Points, in no order, along strands that fork, close into loops and pass close to each other.
Two points are linked if the straight distance between their rows is under 45.4. Some points are linked to none.
j_215: [-11 3 2 -9 14 20 -2 -13 11 21 4 24 -5 16 -1 -7 24 -12 -25 -22 7 -7 14 -8 -12 -8 12 7 -12 18 -24 -1 10]
j_547: [-20 -22 15 16 -11 11 -12 11 32 -1 -1 4 7 6 21 -20 -1 3 -10 -3 2 9 8 11 -10 -8 18 12 -2 6 -22 12 5]
j_169: [-6 -7 19 -17 0 0 3 6 17 4 -10 11 -15 6 10 -4 2 -9 -7 -23 -16 -10 11 7 4 -13 -3 -9 4 -5 -1 5 19]
j_601: [-1 17 -16 -3 12 -1 -1 17 -4 -6 22 9 -2 3 -5 -6 -1 5 20 17 -4 -25 -7 4 -8 6 3 1 28 -20 19 17 33]
j_259: [17 13 7 6 5 -3 -3 -1 8 6 4 3 -2 -13 -5 3 5 13 8 -18 0 -2 -21 11 11 -11 -27 -20 14 -13 7 -5 13]
j_936: [3 -2 -12 3 7 6 13 -17 -27 17 1 2 10 7 -12 3 6 -9 -16 5 3 3 -1 -6 -20 11 16 0 -23 21 -13 -8 -34]
j_425: [11 20 -1 -7 -20 -29 37 0 -9 9 -12 -3 -18 -14 6 21 -22 -4 11 3 -1 11 28 -11 -2 4 1 -4 -21 16 1 0 5]
j_616: [-10 -24 5 -28 6 7 -15 0 -1 -4 -9 -2 -16 5 -8 15 9 -8 -17 -22 6 -8 19 -1 23 -5 -6 -8 25 9 -1 -7 3]
j_77: [-8 -42 14 21 -21 3 -15 11 24 -17 0 -14 16 -3 20 -11 -13 15 -1 14 4 17 -4 16 1 -4 4 12 17 -2 -14 7 -8]
j_873: [-4 9 16 -19 -4 -16 18 7 9 12 -13 13 -16 6 17 -3 1 -17 -1 -24 -25 -11 18 0 -3 -8 6 -17 -11 -9 7 5 21]
j_771: [-6 -3 14 -30 4 -6 10 21 5 -7 9 8 -8 2 -1 6 -4 -3 11 -7 -12 -12 18 -1 9 -5 -16 -16 25 -16 20 10 30]
j_799: [-6 15 -4 14 -12 -8 7 1 -26 -3 -10 -15 7 0 16 -7 -6 -9 8 16 -23 11 -4 -3 1 24 8 -7 -12 -6 5 -1 -16]
j_903: [-2 11 9 -14 2 -9 6 6 2 3 3 13 -5 3 -5 2 -3 -3 7 -3 -3 -5 10 -5 3 2 -1 -4 2 -2 5 6 24]
j_935: [-21 -18 15 -8 -5 10 -5 2 18 5 -7 9 -9 11 8 -2 0 -14 -16 -10 -1 -6 28 0 -5 -6 11 10 1 15 -24 6 3]
j_560: [5 -1 2 20 2 0 -3 4 -20 -11 -2 -12 8 -7 1 -9 -4 4 11 9 -19 7 -25 3 6 11 -3 -5 5 -11 18 -1 -17]
j_316: [-7 -9 -17 10 1 -3 -8 20 -14 -15 18 -10 5 6 2 -16 -6 4 17 39 -8 -12 -6 7 -15 14 14 13 22 -17 19 18 2]
j_528: [-19 -32 0 0 -3 7 -20 10 -2 -11 9 -5 23 13 -3 -15 -1 1 0 34 1 2 7 0 -9 9 14 18 13 -1 -6 18 -11]
j_181: [2 -3 6 -2 13 12 -16 -11 0 5 -7 8 10 8 -7 -8 16 0 -5 -15 -1 -13 -17 8 6 -8 1 -4 6 -7 -8 -3 2]
j_465: [-19 -24 13 17 -14 12 -14 4 43 -5 -14 6 -2 4 24 -16 1 -5 -11 -14 -7 6 4 8 -6 -16 11 9 -6 7 -21 3 -2]
j_10: [12 20 -16 13 -3 -10 5 9 6 0 14 -1 -5 1 8 -7 -5 9 11 25 10 7 -5 3 -18 4 12 17 -4 -4 6 9 17]
j_308: [-12 -8 8 -9 -16 -3 2 -6 20 7 -24 14 -15 8 17 -3 -1 -18 -16 -20 -21 0 18 -6 0 -6 7 -2 -26 13 -15 1 -10]
j_356: [6 27 -7 0 12 4 -2 9 14 -2 17 14 1 -6 -7 -2 4 14 13 -1 4 -11 -19 3 1 -8 -10 -1 15 -17 17 3 34]
j_951: [7 2 4 1 27 23 -15 -16 -10 3 -7 7 14 4 -16 -10 30 2 -1 -18 -2 -22 -27 13 7 -8 0 -8 1 -11 0 -13 -5]
j_413: [0 -16 -7 -2 1 5 4 -13 -28 8 -5 -8 10 4 -15 8 -5 -8 -12 9 6 -2 8 -3 -10 10 9 4 -11 20 -16 -6 -41]
j_702: [1 9 4 13 -5 8 -7 16 19 -1 14 17 19 -4 4 -19 8 14 11 -3 -3 -4 -30 12 -1 -11 -2 -1 6 -19 7 0 23]
j_462: [5 -14 7 -31 0 -3 0 -4 4 5 -24 4 -22 8 -5 9 11 -17 -10 -26 -20 -13 14 -5 18 -3 -17 -18 8 -1 0 -4 2]
j_633: [-4 -30 12 26 -17 11 -18 5 22 -12 4 -13 22 0 13 -14 -7 15 -2 11 15 16 -16 17 -4 -4 7 19 7 -3 -14 -5 -13]
j_685: [9 24 -15 7 10 3 -8 7 29 -2 22 0 -4 -18 -12 8 -5 23 4 -10 38 3 -20 5 2 -14 -11 10 13 -8 19 -17 30]
j_549: [-6 0 -5 -8 7 2 -8 9 11 -10 11 1 2 0 -8 1 -9 6 2 17 12 0 5 -1 2 1 1 12 16 -3 4 10 20]
j_228: [-8 25 5 -25 17 -1 5 15 14 2 13 22 -12 2 -6 4 5 5 6 -12 0 -11 8 -3 6 -10 -6 -6 11 -11 22 3 44]
j_205: [-3 -12 1 17 -21 -2 -5 -1 1 -3 -10 -14 11 1 22 -4 -11 8 -10 10 4 27 4 10 -10 5 16 13 -16 15 -19 3 -27]
j_581: [10 -14 -4 -3 23 26 -11 -30 -14 -6 -18 -3 1 -3 -18 6 14 1 -13 -17 7 -12 -18 3 3 -5 -4 0 -16 6 -14 -21 -37]
j_689: [4 12 5 -10 -5 -19 12 -2 2 10 -20 13 -15 1 19 -5 1 -15 0 -25 -27 -6 5 -1 2 0 3 -24 -16 -6 5 1 11]
j_174: [16 -12 2 8 12 13 -4 -25 -12 -9 -16 -18 -1 -14 -15 11 -1 10 -10 -15 14 1 -21 9 4 -5 -11 2 -5 3 -11 -21 -34]
j_622: [-1 23 -3 -2 6 -2 3 12 31 -5 18 0 -15 -16 -1 9 -12 19 0 -6 29 10 -1 1 2 -16 -7 11 7 2 16 -4 35]
j_530: [4 1 1 -15 -8 -14 1 -8 -2 7 -27 12 -13 8 13 -4 7 -20 -5 -23 -33 -7 2 -7 9 0 -5 -25 -14 -6 5 -3 -2]
j_753: [0 -2 12 -30 -1 -19 20 19 -1 -4 4 0 -13 -1 1 12 -11 -8 17 -7 -14 -8 28 -5 11 -4 -20 -23 22 -13 23 8 21]
j_449: [10 6 4 16 0 4 -6 5 4 2 6 5 15 -9 -1 -11 9 11 11 -10 -10 -5 -35 14 6 -11 -15 -14 10 -20 8 -5 8]
j_548: [13 25 -2 12 6 12 5 -11 14 10 13 5 4 -3 -6 6 6 16 -10 -7 34 13 -11 -4 -6 -7 3 15 -20 8 -13 -13 5]
j_271: [0 -12 -3 0 30 30 -7 -23 -29 2 6 5 16 7 -27 -5 27 1 -11 -2 11 -10 -10 -2 -12 7 7 5 -12 7 -12 -9 -23]
j_855: [-18 -32 4 6 2 17 -24 13 14 -15 14 1 27 11 -3 -18 1 11 1 28 6 -2 -3 6 -3 -3 9 19 23 -9 -7 17 2]
j_391: [-1 -4 -17 1 -8 -2 18 -8 -46 8 -10 -13 1 -1 -20 10 -9 -14 6 27 0 -3 13 -16 -6 16 4 -1 -9 20 6 -3 -44]
j_58: [-16 -2 10 -9 14 21 -10 -2 12 15 9 21 2 16 -2 -13 22 -6 -13 -15 7 -8 12 -2 -5 -7 12 5 1 6 -17 5 20]
j_879: [11 18 -2 25 11 9 1 -8 -23 2 -1 -2 10 -2 -4 -12 10 4 1 -2 -1 11 -27 1 -8 7 8 2 -22 -4 8 -13 -23]
j_95: [-9 16 -13 -8 4 -9 7 11 -7 11 15 21 -1 16 -6 -14 12 -14 18 15 -11 -21 9 -14 -14 8 13 -4 3 -12 16 17 28]
j_152: [-7 18 10 -4 2 -1 8 10 28 -2 13 0 -16 -12 2 12 -12 11 -6 -6 21 13 11 -2 3 -13 -3 12 -2 8 6 0 32]
j_53: [10 11 -5 -15 -3 -21 11 -1 -9 -8 -1 -10 -16 -13 -11 27 -19 -1 10 3 7 3 16 -10 10 7 -18 -5 11 5 13 2 9]
j_942: [7 -9 -1 -26 8 3 -8 -18 -9 4 -26 4 -10 10 -10 13 14 -14 -12 -22 -11 -16 2 -3 17 -1 -12 -9 6 5 -6 -10 -13]
j_318: [0 10 -16 -5 11 -1 -7 8 9 -11 16 -8 -7 -5 -9 6 -12 12 1 17 28 1 3 -1 -3 0 3 17 18 -2 8 7 20]
j_344: [8 11 -2 12 16 7 -1 -13 -25 6 -4 2 7 1 -11 -5 13 -1 -4 -6 -1 -3 -18 0 -6 4 9 -1 -20 2 -1 -9 -23]
j_185: [-2 -13 1 5 -14 -16 2 23 -2 -19 7 -6 8 -7 18 -6 -12 3 20 16 -26 3 -2 5 7 5 -8 -16 14 -17 15 18 7]
j_241: [1 6 9 4 2 9 -3 -4 17 -1 4 -3 -4 -8 -4 10 -5 11 -11 -16 28 9 -4 1 11 -9 -6 6 4 9 -9 -10 11]
j_596: [13 17 3 20 1 8 -3 -6 11 6 8 1 13 -2 -4 -4 6 13 0 -3 18 9 -23 5 -5 -7 5 11 -15 -4 -5 -8 0]
j_898: [5 -8 -7 -2 -24 -22 14 7 -14 -9 -7 -19 -4 -8 1 17 -27 -1 14 27 1 11 18 -7 0 13 1 7 -3 11 -1 7 -12]
j_114: [13 29 -24 5 20 7 2 -8 1 1 23 -3 -5 -4 -14 11 4 13 -8 8 43 9 -9 -7 -18 -1 4 21 -5 5 5 -7 6]
j_492: [9 -10 8 -22 -7 -28 16 14 -6 -8 2 -14 -18 -10 1 20 -22 -5 21 2 -8 0 31 -6 15 2 -28 -24 23 -10 17 9 8]
j_966: [-23 -14 12 4 -14 -4 -1 19 19 -10 -4 2 14 3 36 -25 -8 0 5 2 -24 9 8 13 -6 4 13 -13 2 -12 -2 17 12]
j_497: [-3 17 -2 -23 4 -21 11 10 10 -3 10 -1 -29 -15 -8 30 -17 4 0 -9 19 6 23 -11 8 -7 -9 2 5 7 24 0 28]
j_838: [18 5 2 8 11 6 -11 1 2 -1 13 -9 4 -24 -13 6 8 18 11 -14 6 -4 -27 15 16 -13 -41 -15 23 -18 14 -19 2]
j_138: [2 -16 3 -16 -14 -24 11 9 -11 -14 -2 -15 -7 -5 -4 17 -21 -7 20 16 -8 -2 24 -7 10 8 -15 -11 22 -5 12 12 2]
j_857: [-1 -29 13 25 -5 20 -21 -5 21 -10 4 -12 22 -1 3 -10 1 12 -5 -4 19 4 -23 18 -2 -9 2 14 6 -7 -20 -16 -14]
j_618: [3 17 -13 -10 7 1 23 -23 -18 32 1 17 -2 9 -15 14 6 -12 -20 -5 10 -4 13 -15 -13 7 7 -7 -18 27 -16 -12 -12]
j_73: [26 -1 5 17 1 -11 -4 3 -6 -6 4 -23 -8 -26 -2 11 -12 16 15 1 -5 12 -16 10 15 -7 -37 -19 17 -14 12 -2 -17]
j_324: [0 4 2 -2 -11 -17 8 3 -10 1 -2 1 0 -1 2 1 -10 -4 8 9 -8 2 11 -6 0 8 7 -3 -8 4 2 8 5]
j_860: [1 -15 -5 -10 -21 -23 13 8 -12 -16 -6 -20 -4 -7 -1 16 -27 -5 20 28 -4 3 23 -7 3 12 -4 2 11 2 8 14 -4]
j_346: [-10 -33 4 -28 -2 8 -13 -7 -2 -6 -20 -1 -10 11 -6 11 7 -15 -16 -14 -4 -14 23 -3 18 1 -7 -3 21 9 -13 -3 -12]
j_221: [10 28 -3 18 -2 -10 5 3 -7 3 2 1 3 -3 5 -2 -1 3 10 7 -9 9 -20 -3 0 7 7 -3 -15 -6 12 1 3]
j_336: [18 20 -5 -2 -17 -32 29 3 -9 3 -6 -8 -18 -13 4 21 -21 -4 21 5 -7 9 14 -11 4 9 -5 -5 -13 5 10 3 7]
j_910: [15 -8 1 6 10 8 0 -19 -25 -7 -13 -16 1 -10 -15 12 -8 5 -7 -4 8 2 -12 3 2 4 -4 4 -7 9 -10 -13 -40]
j_392: [-2 19 -5 4 -15 -23 18 7 -15 4 -3 0 -1 3 12 -1 -8 -12 20 11 -19 0 8 -12 2 15 10 -14 -12 -6 15 6 8]
j_266: [-17 -16 14 11 -2 24 -15 -1 43 -2 -8 13 -5 6 12 -8 10 -9 -15 -22 4 1 9 6 -5 -23 7 14 -2 10 -28 -5 6]
j_698: [5 22 -12 -3 9 -7 4 16 2 -7 16 14 -4 -1 -3 -1 -2 5 23 5 -11 -21 -11 1 1 1 -9 -6 20 -21 24 14 32]
j_139: [-9 -13 -5 10 -22 -12 -2 8 -21 -16 -7 -22 11 1 11 -3 -14 -2 8 35 -11 17 10 -1 -4 19 11 8 -2 1 2 6 -24]
j_561: [-9 -12 9 -13 -3 -4 -2 6 9 -12 5 -8 -9 -7 -4 17 -16 3 -5 -1 18 9 19 -2 14 -2 -8 3 15 10 0 4 11]
j_542: [-13 -24 11 0 -14 -9 0 24 12 -18 4 1 11 -3 28 -16 -11 5 10 5 -23 5 7 11 2 -1 -1 -16 14 -15 6 19 11]
j_242: [-7 8 9 0 -1 4 3 4 22 -2 10 -2 -16 -13 -1 18 -11 10 -14 -13 31 17 14 -3 6 -13 1 13 -3 21 -6 -5 16]
j_274: [-26 -26 13 9 -15 3 -12 16 23 -6 -3 2 12 7 27 -24 -5 3 -4 7 -10 11 13 10 -8 1 21 6 0 1 -15 17 4]
j_878: [2 22 11 6 8 12 4 -9 22 19 -1 17 -8 0 5 -7 10 3 -14 -27 12 -1 -3 1 -1 -16 4 4 -18 6 -16 -8 19]
j_851: [10 16 -1 13 3 11 -7 0 31 -1 22 -2 7 -13 -8 5 0 21 0 -11 38 11 -23 6 4 -12 -8 14 1 -5 1 -24 17]
j_775: [7 26 3 13 12 16 -8 -1 20 12 18 18 17 -1 -9 -15 18 13 7 -16 14 -6 -32 7 -3 -14 -1 2 -5 -13 0 -17 26]
j_789: [5 -8 5 14 -11 0 -5 -5 10 0 -11 -8 3 -2 13 -4 -9 6 -9 -6 5 13 -7 7 -2 -2 10 7 -12 7 -16 1 -15]
j_29: [6 -1 -4 -2 -28 -25 25 2 -12 2 -15 -12 -10 -10 8 19 -28 -2 8 13 -1 16 25 -5 -1 9 4 0 -17 20 -8 1 -12]
j_841: [3 -6 0 -17 29 18 -18 -20 -19 4 -15 10 7 12 -18 -3 35 -9 -5 -18 -11 -30 -12 4 10 -2 -1 -7 5 -6 -1 -11 -14]
j_774: [4 -16 -4 -10 16 14 -14 -27 -15 -2 -24 4 4 7 -13 1 18 -11 -14 -15 -12 -16 -12 0 7 -2 -2 -1 -17 5 -11 -13 -37]
j_649: [-8 -29 11 6 0 9 -20 7 4 -14 1 -5 21 3 -2 -9 -2 10 1 14 -2 -2 -11 9 6 -4 0 6 22 -9 -5 10 -2]
j_867: [-2 12 -21 7 -9 -6 21 -5 -45 9 -5 -10 -6 0 -12 6 -2 -14 15 25 -7 -6 7 -22 -4 20 4 -1 -14 9 19 0 -29]
j_996: [-12 -24 0 8 -14 -4 -13 13 5 -15 7 -8 18 7 11 -13 -10 7 3 33 -2 14 7 5 -8 10 15 16 4 0 -4 16 -9]
j_579: [-5 2 2 14 3 19 -16 13 22 4 19 18 27 8 0 -26 13 13 6 8 5 -4 -22 9 -7 -11 7 7 3 -15 0 2 20]
j_840: [-10 -36 15 8 -10 4 -13 11 16 -17 1 -8 13 1 8 -7 -13 10 0 12 -1 6 2 11 6 -4 -1 5 22 -2 -9 13 0]
j_208: [-3 -12 -6 -2 -8 -4 5 -9 -36 5 -15 -10 5 -2 -12 9 -11 -14 -5 13 -3 -3 10 -6 -3 13 6 -3 -6 16 -6 -4 -38]
j_612: [3 21 -5 -1 6 -1 8 0 9 9 16 11 0 1 -6 -2 3 4 -5 8 17 5 6 -11 -11 1 7 15 -12 7 -6 8 18]
j_246: [7 -13 8 14 4 16 -13 -8 12 -7 5 -13 14 -8 -9 0 3 14 -1 -8 20 3 -25 13 5 -8 -10 6 9 -7 -8 -17 -7]
j_955: [5 4 -2 2 24 16 -4 -15 -26 5 4 3 11 3 -23 -2 19 1 -5 -2 6 -6 -12 -2 -8 6 4 4 -12 3 -5 -7 -19]
j_268: [14 29 -14 7 15 12 3 -13 9 6 20 2 0 -6 -14 16 5 20 -11 -3 45 14 -11 -9 -9 -5 2 15 -18 7 -3 -17 2]
j_34: [2 14 -1 4 7 0 1 -5 -6 13 8 12 8 7 -6 -5 11 -1 -6 2 5 1 -1 -7 -9 3 11 5 -17 7 -9 4 2]
j_360: [-1 -6 -10 0 -12 -1 14 -5 -3 13 6 -1 6 7 -1 9 -8 -2 -13 17 13 15 18 -6 -17 9 12 14 -16 29 -21 4 -18]
j_289: [8 16 -21 22 -9 -8 3 6 -7 -7 14 -11 -1 5 19 -14 -3 8 10 33 7 20 -9 7 -23 9 16 25 -9 -5 10 6 -1]
j_669: [21 -6 2 17 7 1 -8 4 -4 -9 9 -22 1 -26 -12 8 -6 18 15 4 4 6 -23 9 12 -7 -39 -8 23 -17 17 -11 -14]
j_905: [-12 -3 7 -5 12 20 -17 8 17 2 15 18 15 8 -7 -14 12 7 0 2 9 -7 -5 4 4 -11 3 7 14 -7 -2 7 26]
j_687: [6 19 -14 24 -1 2 1 2 -17 -8 8 -11 5 2 11 -15 3 3 11 27 -4 16 -16 0 -11 15 8 16 -14 -6 17 -2 -16]
j_646: [20 -17 8 22 -10 -13 -7 2 -2 -7 -5 -28 -3 -22 12 2 -14 11 5 4 -7 17 -17 16 11 -5 -24 -17 8 -12 3 -2 -24]
j_690: [3 13 -14 1 1 -2 22 -18 -17 26 4 13 7 9 -8 5 10 -9 -17 1 4 5 3 -13 -21 7 15 -2 -26 25 -16 -6 -15]
j_550: [5 24 -10 9 -2 -10 13 -8 -35 13 -3 -3 -1 0 -9 5 4 -10 6 8 -11 0 -4 -14 -4 17 6 -4 -23 6 9 -5 -21]
j_634: [-4 -14 -7 -3 11 13 -12 -20 -10 8 -11 7 8 13 -6 -4 15 -11 -17 -8 -5 -12 -2 0 -6 1 10 1 -16 10 -21 -4 -30]
j_836: [13 -22 4 19 -10 -15 -2 -6 -17 -14 -17 -32 -3 -18 13 2 -14 3 -2 6 -14 20 -13 10 8 5 -12 -9 2 -3 1 -2 -37]
j_295: [8 17 7 11 6 13 -5 -2 28 7 15 7 9 -10 -5 -4 6 15 2 -22 22 1 -27 10 6 -14 -10 2 3 -7 -3 -24 24]
j_441: [7 23 -6 6 -17 -30 26 3 -20 2 -8 -10 -11 -6 16 10 -14 -9 25 3 -23 5 5 -9 8 16 0 -19 -13 -5 17 4 2]
j_474: [-10 -10 6 -13 -3 2 -5 -5 -1 11 -12 13 -3 11 0 -6 5 -13 -11 -10 -6 -11 16 -3 -1 0 11 1 -3 10 -17 4 -1]
j_132: [-2 -19 -5 -31 -1 3 -7 -16 -16 3 -26 -1 -8 9 -13 17 7 -19 -14 -11 -6 -19 14 -6 15 2 -7 -7 9 10 -11 -7 -23]
j_807: [-10 -11 1 -10 -11 -5 -4 -7 5 7 -21 12 -7 9 11 -7 1 -18 -13 -13 -17 -6 14 -4 0 1 8 -5 -14 9 -14 4 -11]
j_420: [2 9 -12 -22 -8 -19 17 -2 -22 -4 -7 -10 -18 -6 -18 31 -19 -10 16 13 8 -11 27 -20 9 10 -13 -9 16 3 18 3 6]
j_988: [1 -30 9 -2 -3 6 -17 -4 19 -7 -13 -1 -7 1 9 -4 4 -1 -9 -14 -10 -6 -4 10 16 -16 -20 -11 17 -4 -11 1 -4]
j_315: [-7 8 13 11 3 21 -4 -5 38 9 -3 14 -9 0 9 -6 10 -3 -17 -28 13 0 1 4 -5 -23 7 10 -15 10 -24 -10 15]
j_119: [5 -28 8 -12 -2 -4 -16 -1 13 -3 -19 3 -10 6 12 -7 9 -9 -6 -18 -30 -8 -2 7 18 -12 -23 -23 9 -11 -1 3 -9]
j_722: [7 21 -9 7 9 2 14 -15 -10 23 12 17 11 9 -9 -1 19 -4 -13 -4 7 5 -8 -13 -20 4 13 4 -26 14 -10 -1 -1]
j_643: [6 29 -5 1 20 12 -6 -1 9 7 15 16 8 3 -15 -4 15 9 4 -4 16 -8 -18 -2 1 -7 -3 5 2 -8 7 -3 25]
j_493: [-3 32 -18 11 -1 -8 17 -6 -34 19 5 4 -1 6 -5 -5 14 -13 9 11 -16 -5 -6 -21 -7 18 9 -7 -25 1 17 0 -9]
j_50: [-10 6 -5 -19 12 15 5 -15 -6 24 4 22 -3 15 -10 2 22 -13 -23 -19 12 -10 19 -13 -6 -2 9 -1 -7 21 -19 -6 6]
j_792: [-3 16 -11 -24 10 5 17 -21 -19 31 -5 21 -9 10 -17 14 12 -15 -20 -12 12 -12 22 -19 -3 3 5 -11 -10 25 -11 -14 -6]
j_519: [8 21 -2 -21 2 -26 21 7 3 -3 7 -4 -25 -14 -5 25 -19 -1 15 -6 4 0 25 -11 8 1 -20 -11 9 -2 27 2 28]
j_785: [-4 4 -8 11 -21 -14 8 5 -22 -8 -7 -19 5 0 15 0 -14 -4 12 27 -15 18 4 -4 -2 20 8 1 -13 -1 5 3 -17]
j_293: [-8 -18 -6 -4 20 29 -12 -22 -12 9 5 10 13 17 -13 -2 27 -6 -20 -8 8 -11 -3 -1 -12 0 12 5 -11 11 -26 -3 -19]
j_922: [-5 -5 -15 -1 9 0 -9 20 -8 -16 20 -4 4 2 -5 -6 -9 6 17 31 -3 -23 -5 8 -8 8 4 9 37 -20 14 18 16]
j_482: [-6 9 12 -22 7 -2 7 16 9 -1 8 19 -2 4 1 -1 2 0 9 -6 -11 -11 10 -1 6 -6 -4 -9 12 -12 14 10 34]
j_147: [-4 -13 12 -32 2 -2 2 4 0 2 -14 0 -23 5 -3 13 4 -11 -10 -24 -6 -13 24 -2 16 -3 -13 -16 19 -1 3 -3 11]
j_225: [12 19 -6 29 5 9 5 -8 -29 -8 -1 -8 7 -4 4 -17 3 5 6 10 -1 20 -22 -3 -6 16 7 8 -22 -1 13 -13 -31]
j_389: [-1 -6 1 7 -4 -8 -3 12 -6 -13 5 -4 9 -3 6 -6 -5 3 14 12 -22 1 -15 4 6 5 -5 -10 11 -14 14 10 2]
j_989: [-24 -18 20 -17 -15 1 8 7 22 -1 -12 -2 -20 6 14 15 -11 -17 -16 -10 -5 -5 41 1 -7 -11 6 7 1 13 -19 6 4]
j_761: [-5 -23 15 -2 -5 6 -9 0 25 -4 -11 2 -10 2 11 -7 1 -4 -10 -19 -10 -3 4 9 8 -14 -6 -4 11 2 -12 5 6]
j_872: [9 25 -16 4 -1 -10 16 7 13 5 17 1 -11 -2 8 -4 -6 9 3 20 19 11 10 -3 -24 3 11 24 -10 3 -2 12 26]
j_488: [6 23 -27 1 16 -2 0 -1 0 1 25 -7 -7 -3 -11 9 0 11 -8 14 41 4 0 -5 -18 4 9 22 9 6 5 2 17]
j_303: [-16 -17 16 -17 -21 -7 11 0 22 1 -24 3 -23 6 19 10 -8 -23 -12 -17 -22 -2 33 -3 -2 -11 0 -1 -16 11 -11 4 -7]
j_795: [8 -6 -1 -29 16 13 -14 -16 -5 7 -24 11 -4 15 -12 4 33 -13 -10 -27 -19 -24 -6 -1 20 -3 -10 -11 6 -4 0 -10 -6]
j_849: [-7 -7 5 -4 5 8 -11 9 12 -7 8 6 13 4 -4 -8 -1 9 4 11 2 -4 -6 4 5 -5 -2 4 18 -7 2 11 16]
j_509: [-5 22 -18 3 -2 -12 12 1 -19 15 10 10 1 12 -3 -9 13 -15 13 18 -12 -10 1 -18 -12 15 12 -2 -15 -6 15 10 11]
j_149: [-1 10 0 19 -2 1 2 -6 -28 -7 -15 -17 6 -4 14 -14 -2 -8 3 4 -30 8 -19 1 6 22 0 -13 -5 -11 9 -5 -24]
j_328: [1 -22 5 -22 -5 -8 -8 0 4 0 -23 8 -10 12 9 -4 11 -16 -3 -20 -35 -12 6 0 14 -3 -13 -27 5 -9 4 2 -3]
j_714: [9 2 6 20 -7 -1 -4 -5 10 2 -7 -5 9 -7 9 -9 -1 8 -2 -10 2 9 -23 10 0 -7 2 -3 -8 -5 -4 -5 -3]
j_510: [-10 -16 -1 13 -20 -3 -10 8 -3 -13 -2 -16 18 6 19 -11 -9 7 -2 30 0 26 6 7 -12 12 16 16 -8 5 -9 9 -22]
j_165: [11 -14 3 18 -2 -8 0 0 -25 -16 -8 -24 4 -15 -2 2 -11 4 8 13 -14 14 -16 2 7 12 -8 0 5 -3 13 -1 -31]
j_985: [12 -9 6 18 0 9 -10 -14 13 0 -7 -12 8 -8 -1 -4 5 6 -4 -19 8 0 -32 14 3 -12 -8 -1 -4 -8 -10 -18 -13]
j_853: [-12 -5 -14 14 -6 -3 -6 20 -14 -20 11 -12 9 6 15 -18 -8 0 19 38 -19 -4 -6 4 -7 20 11 7 12 -18 21 13 -4]
j_313: [-6 28 2 -23 14 -10 6 10 10 4 12 14 -20 -6 -7 18 -3 6 1 -13 12 -3 15 -8 6 -8 -5 -1 4 0 24 -2 38]

A fork is a point with three links, a tip a point with one. Leave the first point through the second and follow the links. Name the first fork or tip that comes.
j_905, j_579 | j_560
j_336, j_441 | j_482
j_225, j_687 | j_690
j_274, j_547 | j_878
j_853, j_316 | j_241

How many points has the smallest loop of links through each point below? Write - if it is on no loop.
j_138 | 14
j_988 | 8
j_807 | 6
j_849 | 16
j_905 | 22
j_510 | 14
j_951 | -
j_132 | 6
j_966 | -
